Points on a hilly landscape, in no order, each with its height.
From any point a ball rolls to the lowest of the 2 points nearest to it. It stops when none of these is lower. Distance is the straight distance between rows; heights are no part of it.
z319 (h 690): [-19  12  -6  -6  31  -1  13  -4  -7  -5  -9 -10   0   1  -7  45  19  19
  21 -10   5  -5 -15  28  -8 -41   6 -17   7  -2  -9  20 -18 -32 -15 -12
  -3 -21]
z629 (h 572): [-38   8   3  15  -2 -35  13  -2  -1  35 -40  -8 -38  10 -37  -7 -28   9
  33  14  22   3  -4  22  -7  -6  -9 -12  22 -11  18  25  25  18 -49 -28
 -25  31]
z662 (h 429): [-11 -30  19 -13  13  20   9  19 -21 -19 -29  10 -17  16  -3 -19 -22  -1
 -16  18  25 -13 -10  11   1  23  -6  -6   9 -24  -8  12 -33 -10 -19 -15
  26  11]
z798 (h 656): [ -3  10  30  36   9 -24   6   9 -11  28  22  11 -44 -38  12 -18  25  -3
   2  -5  25  16   3  15  14  30  13  -9  -2 -20  25 -19  57  43 -26   0
 -10  24]
z419 (h 713): [  3  14 -28 -22   7  -8  12   0 -14  -1  -6 -28  25  32 -34  40   1  36
  28 -13  -1 -13   5  16  17 -18  -6   4   6  -2 -18  -7 -35 -28   9 -40
   8 -18]
z239 (h 182): [ 27  -5   4 -14  38  22   3 -23  11  26  28  10  -2 -17   9 -32   8  15
   5 -27 -22 -14  18 -43  17 -17  16  19 -20  17 -13  15  15 -25  26  14
 -22 -31]
z786 (h 557): [  4 -19  22 -19 -15  47  20   5 -14 -25   8 -56   4  19  -8 -34   0 -40
 -12  22   4   4  10   5  -6  26  13  14 -39 -11   2  19 -50  13  -3   0
  -4 -23]
z171 (h 591): [-44 -18  24  18  13 -18   1  15   5   9 -26   6 -53   1 -12  -2   0   1
  30  36  11  -2   7   6 -13 -14  -6   8  14 -18  19  30   9   9 -61   3
   7  46]
z660 (h 398): [ 13  14 -39  -7 -21  21  31 -50  -1  11   9  -5  37  33 -33 -23  -1  12
   3 -15 -15  15   9 -32   8  -5 -22 -21 -27  28  18  -3  16   2   1 -12
  -5  24]
z716 (h 653): [ 13  12 -26  -6  -8  -4 -17 -41  34  -5 -17  -1  10  30 -20 -12  -4  -6
  -4  14  -1 -12   6 -20   4  -2  17  -5 -72 -16  10  21 -17 -25   1 -14
  -1 -19]
z276 (h 776): [ -1 -13  40  -8   0   6  -9  -2  -4 -27  11  46   3   6  24 -32  -2 -14
 -17 -16  -3  -5  -7 -15   1  -9  -4 -18  12  29  -3 -41  18 -26  25  37
  26   1]
z708 (h 139): [-36   7 -37 -17 -19  10   9  28 -26  27 -35  -1 -13  40 -14 -16 -32  13
  48   0   3   8  -4  18   5  -9  -2 -12  61   7 -27 -28 -12   2 -15 -21
 -25 -17]
z691 (h 708): [  0  15 -47  13  -6  -4   6 -36   6 -27  16  13   6  -9 -10 -27  13  -4
  22 -16 -27  13  13  -7  -6 -16  23   4 -29   7  16   0  27  -1  -8  12
 -15 -17]
z657 (h 246): [ -5   7 -20  33  30  -3   2  23   5  22  -4  53  -7 -18  32 -14  37  52
  23 -13 -13 -15  -1   4  10 -36  -9 -13  52 -13  14 -12  44  16  -9   5
  -5 -14]
z974 (h 500): [ 10  34  20  11  23 -54  -9  10 -17  44  -9  12 -18 -30  -4  53 -32  35
  -4   5  10  -6 -11  19  23  15  -5 -15  40  -4  -1  -2 -21  20  -1 -26
   4  57]
z445 (h 638): [ 14 -11 -40   5   7  16  14  -5 -19  14   7 -24  13 -35 -26   4  20  36
  -4 -21   6  -7  -2  19   2   6  -2   4 -38 -45   3  37  29  -4  -9 -21
  -8 -17]
z947 (h 692): [-13  13   5   3  13  19  15  16 -19 -18  -5   4 -11  -8   9  -8   2   3
 -38   7   9  10 -12   1  15  10 -24  -2  13 -14  10   6  47   4  13   6
  16   2]
z144 (h 541): [ -9  14  12  14  17 -24 -40   6 -10 -17 -44  40 -24 -32  15  28 -39  -1
 -21 -13  10  -6 -36  12   5   5 -14 -23  26 -14 -10 -21 -22 -19  14   3
   9  -6]
z656 (h 523): [ 23  13   2  21  17 -64   3  32 -18  69   4  16 -22 -10  12  47   3  30
   3  30  34   1   4  18  30  -4  -8 -28  35 -34  10   9 -21  38 -10 -12
  -8  33]
z85 (h 495): [ 16 -19  27  -9 -34  42  34   4  24   5   7 -61  11  30 -26 -11  25 -28
 -26   9  -6 -11   2  23 -25   8  -6  18 -43  -4 -25  16 -48 -12 -22   9
 -29 -31]
z51 (h 396): [ -4  14 -26 -18   9 -28  26 -12 -20  24  20 -28  29  10 -30  13 -23  24
  -6  -8   9   2   9   6  22  -2 -25   1   5  28   8  -1  31  33  -4 -28
  12  19]
z137 (h 324): [-32  -9  -7 -22  38 -23 -15 -17   8   7  18  -7  17 -26 -17  11 -57  22
  18   5 -10   0   1   0  11 -46 -24  20  16  15  -2   3  10  -4 -14  17
  23  -7]
z961 (h 824): [  7  17  48 -34   9  28 -23  -5  19 -23  19  -7  27  -9  28  -9 -34 -18
  -7  40 -10  -4 -15  -3   2  -1  -9  17  16   1   5 -19 -54 -33  30   9
  38  16]
z19 (h 616): [ 14   9 -24  -4  -8  18  14   3 -29 -15   5 -26 -15 -22   3 -29   5 -34
 -35   8  -5   6  10   2   6  43  27   0 -42  -7   0  10  28  50  10 -14
  -9  -9]
z835 (h 731): [-18  17 -26  10   4 -23 -19 -19  -9 -19  18  57 -20  -8  25 -22  12   6
  22 -36 -21  14   9  -4  -4   0  35  -6  14  19  15 -24  40  23  -4   7
 -10 -16]
z283 (h 512): [ 12  39   6 -10  -6  21 -11   4  -5 -33   6   6  27   1  17  29  -3 -23
 -16  -4 -26  -1 -12  -6 -12 -31   9  -2  10  32  -2   0 -16  -7  38  14
  11   9]
z914 (h 749): [ -8   7  50   1  11  24 -19  45 -34  -5 -14  17 -25  -6  33 -11  23 -11
 -19 -25   6 -17 -11   7  -3  -8   3 -17  16  28 -25 -17  20 -16  22  25
  20  12]
z684 (h 607): [-24   2  30  28  -2 -28  -4  28  28 -26  -3  21 -18 -23  11  30   2  -6
  14  55  14  -2  -4  -3 -23 -17 -23   9  38 -15  29  -1  -3   4 -38   6
  37  62]
z590 (h 323): [  4  -9 -17  -4 -58  10   5  26  38  -6 -15 -22  31  66 -11  19  15 -49
 -13  -1  -5 -14 -16   1 -30   1  24  27   3  14 -38  -8  -8   4 -23 -11
 -25  -9]
z685 (h 325): [  3 -18  29 -13  -9  -3 -29  27  16   0  28 -26  26 -16  -6  24 -10  10
   2  27 -10  -9   3 -23 -15 -32 -15  33 -12 -13  26  37   3  -4 -13  30
  44  63]
z165 (h 346): [ 23   2   7  11  22   8 -15 -35   3  45  43  21   3 -24  16 -12  15  25
  12 -50   6   8   7 -28  21  -2   5  17  -9   2  13  18  40  -3  16   9
 -17 -10]
z909 (h 662): [ -9   0  10  19  17 -16  22  30  -9   2 -20  19 -26  -7   0  28 -12  21
 -32  33  40  11 -15   0  19  18 -50 -12  25 -52  17  23   6  10  -7  -6
   9  11]
z147 (h 328): [ -3  33  30  -8  22  -1 -20 -34  -3  29  30   2 -12 -18  10  21  18  -2
   1 -62   7   6  -3 -16   6  -3  20   4 -13  35   4  15  40   3  25   1
 -22   0]
z633 (h 784): [ 23   4  25  16 -16  28 -41 -16  35   1  -7  20  40 -16  39 -42  -9  -6
  -7   7 -26   0 -32 -31 -25 -21   3  18  20  29   3 -35 -19 -33  46  42
  21  27]
z95 (h 732): [-26   9  13  25 -12 -47 -46   4   2 -10   6  47 -18  -1  28  -5 -25   6
  32 -37   7  21   5   6   7  14  15   0  29  18  28 -46  39  17  31  11
   6 -28]
z919 (h 681): [  2  11 -27  16 -19   9  22 -39  24 -15  -6   6   3  37 -30 -31   6   6
  20   1 -22  22  -2 -27 -17   1  22   9 -47 -16  14   3   9 -50  -1  -3
 -15 -14]
z560 (h 726): [ 35   1 -19 -17  -5  46  29  -6  -5 -10   1   3   6 -15  18 -12  39 -21
 -43 -14  -6 -12  11   4  -8  23   2 -13 -25  -9 -25   6 -16  -9  27  14
 -21 -46]
z278 (h 699): [ 20  -5   5  17 -26  26  52 -18  44   1  12   6  27  55  13  19  16 -13
  -3  19 -60  19  13  18 -21   2  23  17 -28   3  -4   3 -14 -31   7  37
 -51 -23]
z505 (h 720): [  6   9  12  18  -2  29 -21  38 -18 -23 -24   2   7   5  30  -6  41  -5
 -40   2   5   0 -29   0  -4 -11  -9   9   7  -8   1  13  30 -19  29  16
  38   9]
z458 (h 825): [ 21 -22 -23 -13 -13   4  45 -32  71   1 -13  38   1  18  -9  -6   7  -5
 -29 -18 -27 -25   6 -25 -28  12   4  18 -10  28 -22  -2 -10 -33   3  12
 -45 -50]
z993 (h 582): [-28   8   1  -3  -2 -11  -5  12   5 -45 -31 -42  12  -1 -22  20 -37 -14
 -13  49 -14 -24  -8   7 -20  -1  -8   2  21  13   6  18 -35  17  -4 -36
  31  39]
z740 (h 473): [ 11  27  28  -8  -6   9   2 -12 -11  10  25  -2 -31  -2   4  14  23 -31
 -27 -55  -7  13   5 -21  -2  22  26 -13 -33  35  -8  -2  40   2  38  16
 -37  -8]
z687 (h 716): [-22  37  25  28   3 -26 -49  12  15 -13   5  30   2 -18  15  22 -21  13
  33 -32  -8  10 -17   9  -6 -11   2  16  43  13  22 -33  10  -6  26   9
  16  -6]
z618 (h 551): [ -1  27 -19 -25 -12   9  -6  -6   9 -30 -19 -15  18   8  -1  11 -20 -27
 -36  22 -17 -11 -11 -10 -20 -18   4  10 -14  31   2  15 -20  11  11  -5
  20  13]
z812 (h 624): [  7 -21 -18 -26 -11 -13 -10 -23  33  -4 -10 -32  35  14 -44 -11  -3  -9
  22   3  -1 -33  16   3  -8  -7  27 -12 -71 -22 -16  26 -10 -26 -15   5
  -6 -34]
z450 (h 622): [-10 -13  32  14 -30 -10   2  20  29 -50 -12   1 -19 -29  14   8  -7   2
 -20  62  -3 -13 -20 -10 -40  25 -22  20  38 -16  10   1 -14  -3 -12   5
  45  82]
z669 (h 764): [ 14  -4  15  16  -2  29 -49 -29  41  17 -13  21  32  -1  38 -12  14 -12
  -2  -4 -20   7 -22 -38 -22 -30  19  14 -14  19 -13   1 -46 -55  35  38
  -6 -10]
z83 (h 508): [-35  -1 -14   4 -22  -5   3   9   1  39   6 -55   2 -10 -52  -1 -25  -4
  40 -25   8  -3  -9  17 -15  -5  25  -8  -8 -16 -26 -13  25  15 -38 -34
 -49 -32]
z347 (h 252): [ -5 -32 -48   0  40 -19  -3 -14  -1  13  14  21  22 -28  -1 -15 -21  39
  -1  12  -5  -8   5  -5  18 -34 -37  14  16  -3   5   5  13   9 -20  21
  14 -24]
z486 (h 540): [  4   9  -8   7  21 -42   7  22  -6  47 -11  13 -15 -10  -6  33  -6  31
  31  37  14 -12  17  24  24 -35 -21 -32  12 -51  24  19   6  25 -30   6
  -3  21]
z746 (h 542): [-27  19  -9  13  18 -50  -7   7  24  23 -12  22 -40 -30  19  28 -35  15
  29  51  11  14  26  14  34   2 -34  10  39 -12  12 -14  22  16  -3   4
   4   0]
z140 (h 288): [  1 -19 -17  22  -2  -9 -28  22 -38 -11 -31  50   0  -5  44  14   5  25
  11 -42  -2  -8   3  28   8 -14  -4 -50  55  10 -13 -46   0  -8  38  12
   9 -37]
z526 (h 671): [ 26  -2 -15  19   9   3 -27  21 -23   8  14 -13  12 -23  11   8  23   7
  -8 -20  24  -2  11  -2  22   2   1   9 -25 -41  14  44  40  23  -1   2
   3 -10]
z744 (h 156): [  9 -12 -23  20  41  -3  29 -12  -6   4  10  29   3 -35   6 -33   7  45
   0  -2 -15   4  -2   0  13 -31 -20  -7  32   0  14  -8  44   9 -24   6
  -8 -26]
z864 (h 800): [ 26  16  10   3  -2  12 -35  -8  24 -33 -14  11  28 -39  34 -27   3   3
 -35  12 -21  -8 -53  -3 -38 -16  -3  24  28  -3   1 -31 -17 -39   8  28
  37  26]
z13 (h 627): [  8  -3   2  23   3  63  -4 -42   8  31  20 -31  17  -5  -3 -49   9  -4
 -10  21 -30  34  21 -34  15  12 -17 -30 -59  -6  18 -10 -11  -4  -5  23
 -12   8]
z728 (h 467): [-20 -14  11 -27  25  36   5  32 -25  -1 -11  17 -13   5  25 -17  17  14
  14  25  -2 -17 -13  10  -4 -18  13  24  19  -1 -17  -5 -26 -21 -23   9
  34  40]
z489 (h 695): [ 27  24 -23 -10  19 -10  -1 -18 -32  -5  19  -9  20  10   3  25   4  19
   4 -15 -11   8  19  11  47   1  -4  -5  -3  -8  -9   0 -21  -9  35 -11
  -5 -43]
z667 (h 596): [ 29  -8  28 -18   6  49   8 -20 -14   8  30 -36  15  19  -8 -32  10  -6
  -1   9   0  11  21 -11  25  12 -10 -14 -47 -15  15  26 -22  -4   4  -3
   6  17]
z532 (h 555): [  2 -20  -3 -22 -32  21  35 -21 -21 -24   3 -10   8  17 -27 -56   2 -15
 -25 -14  10  12  -1  -1 -14  30 -16 -15 -10  30   6 -26   5  28 -29  -2
   7  19]
z207 (h 436): [-13 -11   7  -1 -24   6   3  22   6  16  -5 -72  -6  14 -41 -16  -7 -37
   8 -17  16 -19   6 -12  -4  12  27   4 -14  -8 -37   1  19  28 -27 -44
 -39 -21]
z999 (h 676): [ 26 -26   0  23  -3  19 -26   8  20  20  30  13  33   2  26 -35  15   0
   8  12  11   9  26 -32  18 -21 -24  25 -12 -23  37   5  25   5   8  40
  23   0]
z94 (h 317): [ 30 -16  -3 -26  14  13  26 -25 -20 -15  11  35  -1  -7   3   5  53   5
  24 -38  12  -8  11  10   3  23   3 -40  -2 -19  -7 -29 -19 -36   2 -20
  -4 -12]
z873 (h 489): [ -4   0  34  41  13  -2 -36  35 -11   8 -18  26  -9 -17  20  21  26   3
   9 -16  34 -15  -9  14   3 -23  -2  -9  34 -17  17  15  -7   9 -23   4
  14  29]
z621 (h 498): [-43 -22   7 -21  26  27  11   4  -8 -11  13  21  -4  -2  34 -24  -4  16
  37  44 -21  18 -12   1  -7 -32   3  41  49  21   1 -18   1 -16  -5  21
  25   9]
z890 (h 177): [ 45  -8   0 -19  -1  22  30 -40 -26  15  24  -9  29 -49 -20  -3  57  -6
  14 -21   6  -5  16  18   0  15 -14 -27 -40 -12   1   2 -15 -21  -4 -28
 -13   2]
z381 (h 342): [ 27 -11 -20  14   1   7 -34   0 -11 -18  -8  51  26 -10  36  -7  40   8
  20 -41   6 -13   2  10   7 -16   3 -14  25  17   3 -25   2  -3  22   8
  11 -27]
z360 (h 454): [-12  25  14 -12  27 -34  12  -7 -24   9  14  -7   0  -5 -16  39 -35  20
 -33  -5  16  22 -18   9  21  19 -24   0  22  24  13   1   8  23   5 -24
  12  29]
z76 (h 362): [ 31 -23 -18 -10   6  37  26 -35  12  36  18 -27  19 -20 -16 -40  25  12
   8 -14 -35  -6  33 -40  -5 -20  -7 -11 -53  19 -22  18  -2 -26   8  24
 -28 -25]
z168 (h 796): [ 11  -8  37  -3 -13  10 -23 -35  15 -23   9  32   8  23  17 -54   1 -38
 -13   7   2  12   4 -18   8  17  -8 -34 -24  10  19 -34 -30 -11   6  30
  17  -7]
z774 (h 663): [  2  10 -29 -10 -11 -21  11  -8 -39 -17   3 -14   1   6  -8  29  -9  -9
 -15 -27   6  22   0  24   5  31  11 -14 -10  19 -12   5 -22  26  14 -16
 -19 -26]
z525 (h 661): [-13  21  30  13  -9  17  28   8  14 -18  23  -9  -2  45  15  27   5 -28
  -1  15 -27  33  -8   7 -22  -8  40  18 -18  -7   3   8   0 -25  32  35
 -28 -34]
z82 (h 339): [ 19  -2 -39  -1  -8 -19  19 -30 -17  16  42   3  24   7 -16  -4  -2  24
  -8  -6   9  31  15  -7  21   0 -38   6  -8   1  35  -1  26  27  -9   1
   9  15]
z807 (h 392): [ 29 -23  11 -12 -23  22  46   1  44  21  18 -34   8  55 -31 -27  45 -13
   1   5 -22 -21  14  14 -23  -8  -9  26 -45  18 -48 -21 -20 -35 -17  14
 -26 -15]
z736 (h 513): [ -1  15  -2  34   5 -26 -61  22 -13 -13 -46  35 -32 -25  16  39  -7   2
  12 -15  11  -9 -21  15   1  -1  14 -10  23 -28   6  19 -22  10  -6 -11
   1  18]
z745 (h 428): [-44  30  -8  -7  16   2 -22   4 -27   0  31 -24  -3   1  14  30 -10   9
  31  -9 -14  26  10  12  12 -32   7  15  33  23  19  12  20  29  11  -2
   3  -5]
z926 (h 698): [ 14  11  -1  12  -1   0 -37  15  15 -10  20  38  21 -11  23   1 -13  10
  12   2  -2  -1   0 -17   7 -18 -16  35  23  -7  23 -22   3  -2  21  19
  31  18]
z797 (h 188): [-28  15 -39 -13 -21  -9 -15  35  -9   4 -57 -13  -8  38 -19  14 -39  -1
  40  25  -7  -8  -9  13 -15 -14  13   4  51   9 -30 -28 -39  -5 -16 -37
  -2  10]
z142 (h 245): [-24   2  -4  -3   9 -23 -26  19 -45  11 -14  42 -31   3  37   7 -16  35
  19 -12 -18  13   4  22  27  -7   0 -31  60   0 -11 -37 -21   3  19  13
   7 -22]
z683 (h 308): [-46   2 -14  -5 -37   2   0  26 -12 -10 -11 -30 -15  44 -26   9  -4 -12
  30 -27  12  19 -14  -1 -37  -3  40  12  20  19  -6  12  -4  10 -28 -31
 -17   3]
z412 (h 778): [ 17 -15 -30  -6   2  33  43  -3  28  -1  -7   1   7  12  10  -3  31  -6
 -36   7 -22 -19  -6  -3 -25 -11  13  33 -14  11 -37  13  -3 -32  17  23
 -29 -51]
z413 (h 643): [-23 -29 -13  -3 -13 -14   9  27  18  -9 -23  17 -30 -14   7  21 -33   9
 -22  56  35   5  -9 -16  -1  27 -53  19  30 -19   8  19 -12  22 -17 -11
  22  32]
z732 (h 385): [  4 -17  25  -3  11  16  17  12 -37 -39  -2  16 -15  -1  11 -15  12  -3
   8 -10  17   1   0  25   8  28  15 -37  -8 -40  -7 -14 -28 -14 -13  -3
   3 -13]
z422 (h 585): [  4  -3  24  14   3 -37 -22   5   5 -24   9   2  -5  -8  11  22 -14 -21
 -17  30  20   6  17  -9  25  30  -7  11  -5 -12  32  27   4  40  17 -19
  22  22]
z969 (h 597): [  8 -10 -37 -11 -70  10  19 -10  15 -24   2 -14  21  37 -33 -38 -17 -36
 -14  -9   0  15   0 -12 -21  33   1 -12 -10  20  -3 -40  -7  26 -13 -15
 -23 -24]
z289 (h 618): [ -3   5  46  -6 -22   8  14  28   0 -24  21  23 -19  36  34  41  19 -31
  -8 -21 -20  -1  10  20 -26   1  48 -10 -16   0 -19  -8  -6 -26  15  39
 -21 -23]
z761 (h 569): [ -4  14  16 -30 -16  13  17   6 -12 -13  19  13 -20  19  11  41  29 -28
 -10 -46  -8  -2  15  -1 -22  16  34  -7 -16  32 -17   9  -6  -4  12  14
 -31   3]
z47 (h 243): [ -5  -2  18 -22   6   2  32  12  24  12   4 -58 -11  38 -40 -24  24  -9
  10  12 -13 -26   7   5 -20 -29   8  22 -47  20 -34 -11  14 -33 -19  15
  -2  -9]
z390 (h 667): [-13   4 -33   8  21 -10   1 -13 -17  18  -1 -10 -10 -24 -15  25  24  48
  34 -28   2  -1  -5  34   5 -14   2 -24  -4 -41  -1  23  10 -13 -27 -23
 -15 -25]
z128 (h 628): [-23 -45 -16   1 -16 -25  28   5   0  16 -31  25 -39  -4  -1 -20 -33   7
 -16  35  49   7  -1  -2   2  56 -41   2  29  -9   9  -1   4  40 -31 -10
   3  25]
z754 (h 285): [ 16  -8  -5 -20 -18  -7   9  -6  22  27 -16 -40   7   6 -35  -5  14 -27
 -24 -34  32 -32  -1 -17 -11  28   9   1 -32   8 -39  13   8   3  -3 -48
 -31 -17]
z781 (h 556): [-12  -2 -23  12   1 -21  17  16   0  26 -59  -5 -11  22 -36  11  -8  34
  37  28   7 -21  -4  30   3 -40 -14 -38  16 -39  15  23  13  -4 -48 -12
   5  25]
z606 (h 249): [-20  -8 -10  -5 -44  -8  -6  41   8 -21 -33 -17   6  50 -17   9  -5 -28
  12   7   5 -18 -13 -14 -28   2  44  14  15  13 -34  -5 -13   3 -11 -45
  -6  17]
z718 (h 482): [ 14   7   0 -17 -22  19  52 -46  -9  -2  23   2   5   4 -32 -16  11 -12
  -4 -40  -5  16   6  -7 -17  20  -1 -22 -31  31   2 -28   3  -5  -1   6
 -32  -4]
z813 (h 631): [ -8 -22 -17  -7 -60 -12  24   6 -24 -26   5 -34  -1  33 -26   7 -34 -21
 -17 -15   6  32  -1  19 -15  51   0 -18   0   4  -9 -21 -35  25   1 -12
 -19 -45]
z545 (h 275): [-16 -16   2 -19   4  -3  16  29  -5   0  19 -21  20  23 -21  32 -11  33
  24  30   8 -10  16   1  11 -24 -17  18   4 -23  22  33  14   5 -19 -10
  34  30]
z358 (h 382): [-27  -8  -1 -17  27 -12 -22 -18  -7   6  35 -39  16 -16   4  23 -39  -6
  17   5   3  35   9   3  27 -32 -29  15  12  21  26  17  27  29   4  32
  11 -10]
z193 (h 577): [  2 -21 -34 -16 -10 -20   7 -25   5  17  13 -35  33 -25 -50  -1  -8   5
  40 -29   1 -17  14  19 -13   2  18  -2 -51 -16 -19   3  -2  -4 -22 -16
 -34 -49]
z972 (h 522): [-42   6   1   3  30  -5  -1  12  11   6  -4  20 -24 -19  36   3 -26  20
  48  62 -18   7  10  12  21 -32 -19  11  58  -1  11 -11  15  -3  -3   6
   9  -9]
z849 (h 552): [ 18  -8  52   5  20 -24  15 -24 -13   6   3 -14 -39 -10 -25 -26  12  -5
 -60 -28  24  -5 -17   3   4  62   3 -12 -39   9 -12  17   7   4  -2 -20
  -3  17]
z747 (h 443): [ -1   0  38  17  14 -13 -34  16   8  24  16   8  10 -40   9  23  10  -2
 -13 -29  35 -13  -8 -18  -2 -31 -28  19  13   2  17   3  17  27 -26  18
  16  43]
z205 (h 810): [ 10  17  31 -26  -6  21 -15 -16  18 -21   5  22  21  32  24 -21  -9 -35
  -5  47 -18  -5  10 -18   3   4  12  -8 -23   9   5 -21 -55 -25  26  14
  25  12]
z546 (h 453): [ 10  10 -19  -3  12  16  -7   3  18 -17 -11  25  16 -29  33  36  31 -20
  -8 -11 -22 -24 -11   2 -25 -47  15   4  23  38 -31  -9 -18 -27  18  17
  -7 -16]
z393 (h 621): [ 19  -8  31  30  21 -26   1  11 -15  10  -5  21 -43 -27   5 -16  25  -1
 -34  -8  34  -6  -3   5  16  50  12 -12 -20 -25  -1   4  29  25 -12  -8
   4  24]
z757 (h 816): [ 31  12  26 -21  12  18 -17   1   6 -42  -2 -14  20 -32  25  -3 -11  -4
 -15   7 -12 -14 -43  13 -39  -2  15   5  24 -13 -22 -21 -59 -38  -5  11
  30  37]
z392 (h 610): [ 11  26 -12  16   2 -30 -32  21  -8 -17  -6   7  -6   0   4  43 -21  16
 -32   6  10  10  -8  -5  36  31 -13  20  -2 -31  18  24  13  11  43 -20
  25  -1]
z677 (h 601): [ -4 -10 -26   5  -3 -15  23   3 -25  29 -35  -1 -19  -9 -11 -29 -32   7
 -18   3  24   0 -11  24   6  54   5 -22   5  -5  -8   1  15  39 -19 -35
 -17  16]
z196 (h 391): [ 26   6 -23   2   9   5 -45   1  10 -21 -14  41  15 -19  34  33  41 -10
  39 -28 -11 -39  -1  -2  -5 -29  36  -1  10   4  -7 -22 -18 -27  29 -10
  12  -8]
z575 (h 655): [ 12 -30  -7  24   6  29 -18 -32  31  17  17   5  10  -1  11 -69   7   6
   1  28 -23  29  11 -44  15 -12 -22  19 -38 -20  28   7  16 -21  -7  44
  15  -2]
z609 (h 378): [ 19 -17  37  12   2  -2 -49  -1   7  -2   6 -16  16 -11   3  -1  25 -16
 -14 -13   7 -20   1 -17   3 -27 -15   7 -25   5  11  43 -14   4 -10  22
  28  37]
z230 (h 723): [ 24  18 -28  11  -6   6  23 -31  38 -13   3  15  34  43   8  14  11 -11
   8  28 -42  15  15  -9  -3 -21  18 -12 -27  10  -1  -2 -33 -25  31  19
 -31 -36]
z375 (h 455): [  4   1  18 -14   3  -3   5 -34   8  10  -4 -33 -21   6 -38 -11  -6 -14
 -34 -33  25   3 -14 -15   0  32   5   6 -44  14   0  27   7   4   0 -18
 -12   4]
z201 (h 335): [-16  -2  16 -26   6  13  16  17  -3   7   0 -49  23  33 -42  -9   9  10
  18   6   3 -22   3   7  -3 -31   4  12 -20   8  -5  16  23 -16 -26 -21
  18  24]
z290 (h 504): [-28 -33  22 -12 -18  21   9  21  -7   9  -7 -62 -31  13 -32 -31 -21 -27
  -3   2  30   3   3 -22   6  51  10  13  15   4 -21   2  29  37   0 -52
 -16   5]
z973 (h 743): [ 31  -3 -18  36  -5  28 -23 -19  32   8  -9  27  43  16  34  -2  21   3
  24  -2 -38  24  12 -50  -4 -31  19 -17   1  26  -8   9 -29 -31  53  17
 -31 -35]
z984 (h 562): [ -7  -8   4  17   6 -71  -1  14  11  19  29   8 -25 -18  23  34 -12  -5
  22  57  37  16  34   6  36  29  -9   8  10 -14  15   3  12  53  -5 -16
  11   7]
z307 (h 580): [ 15  45  -8  13  27 -43 -36   6   7  -3 -16  18 -10 -36   8  44 -33  23
 -25 -10   0 -15 -18   5  28  22  -8  15   8 -25  -8 -14  -2 -11  35 -18
  11  -6]
z220 (h 600): [-15  -8  17  -6 -12 -40 -11 -23  26 -33   7 -31   3  -1 -31  24 -31 -13
 -11  44   2   1   9  -6   0   4 -34  12   6  20  36  23 -17  33  -7 -24
  36  41]
z690 (h 559): [-13 -27  -9   0  -9  12  21  17 -30  12 -17 -31 -45 -20 -23 -39 -16 -12
 -38  -3  20  11  -5   1  -4  68  16   2 -10   4  -3   2  44  42  -1 -23
  -8  13]
z844 (h 672): [ 15   7  -9  -8  -1  43  38  15 -29 -13  16  -5 -13 -25  15 -22   5 -32
 -34  -3 -17  -4  19   9  -4  28  18   1 -22   3 -23 -18  10  34  22  22
 -28 -39]
z56 (h 198): [-40  13 -23 -19   5  -7  14  11 -52   9 -22  10 -28  21   2  10 -26  32
  14  -1 -12  22   2  33   8   0 -10 -26  50  13 -17 -19 -26  -2   1   3
  -6 -20]

For each start below, name the point where the ball stops.
z746: z890
z489: z82
z307: z545
z999: z47
z283: z708
z757: z147

Call two points neighbours if one is among the 2 nearest of the other. Go from one point of each pair to the other, from neighbour to neighbour, staying as low as possible. Name the highest point that can't be avoided.
z545 and z606: z392
z708 and z239: z13
z47 and z545: z201
z239 and z147: z165
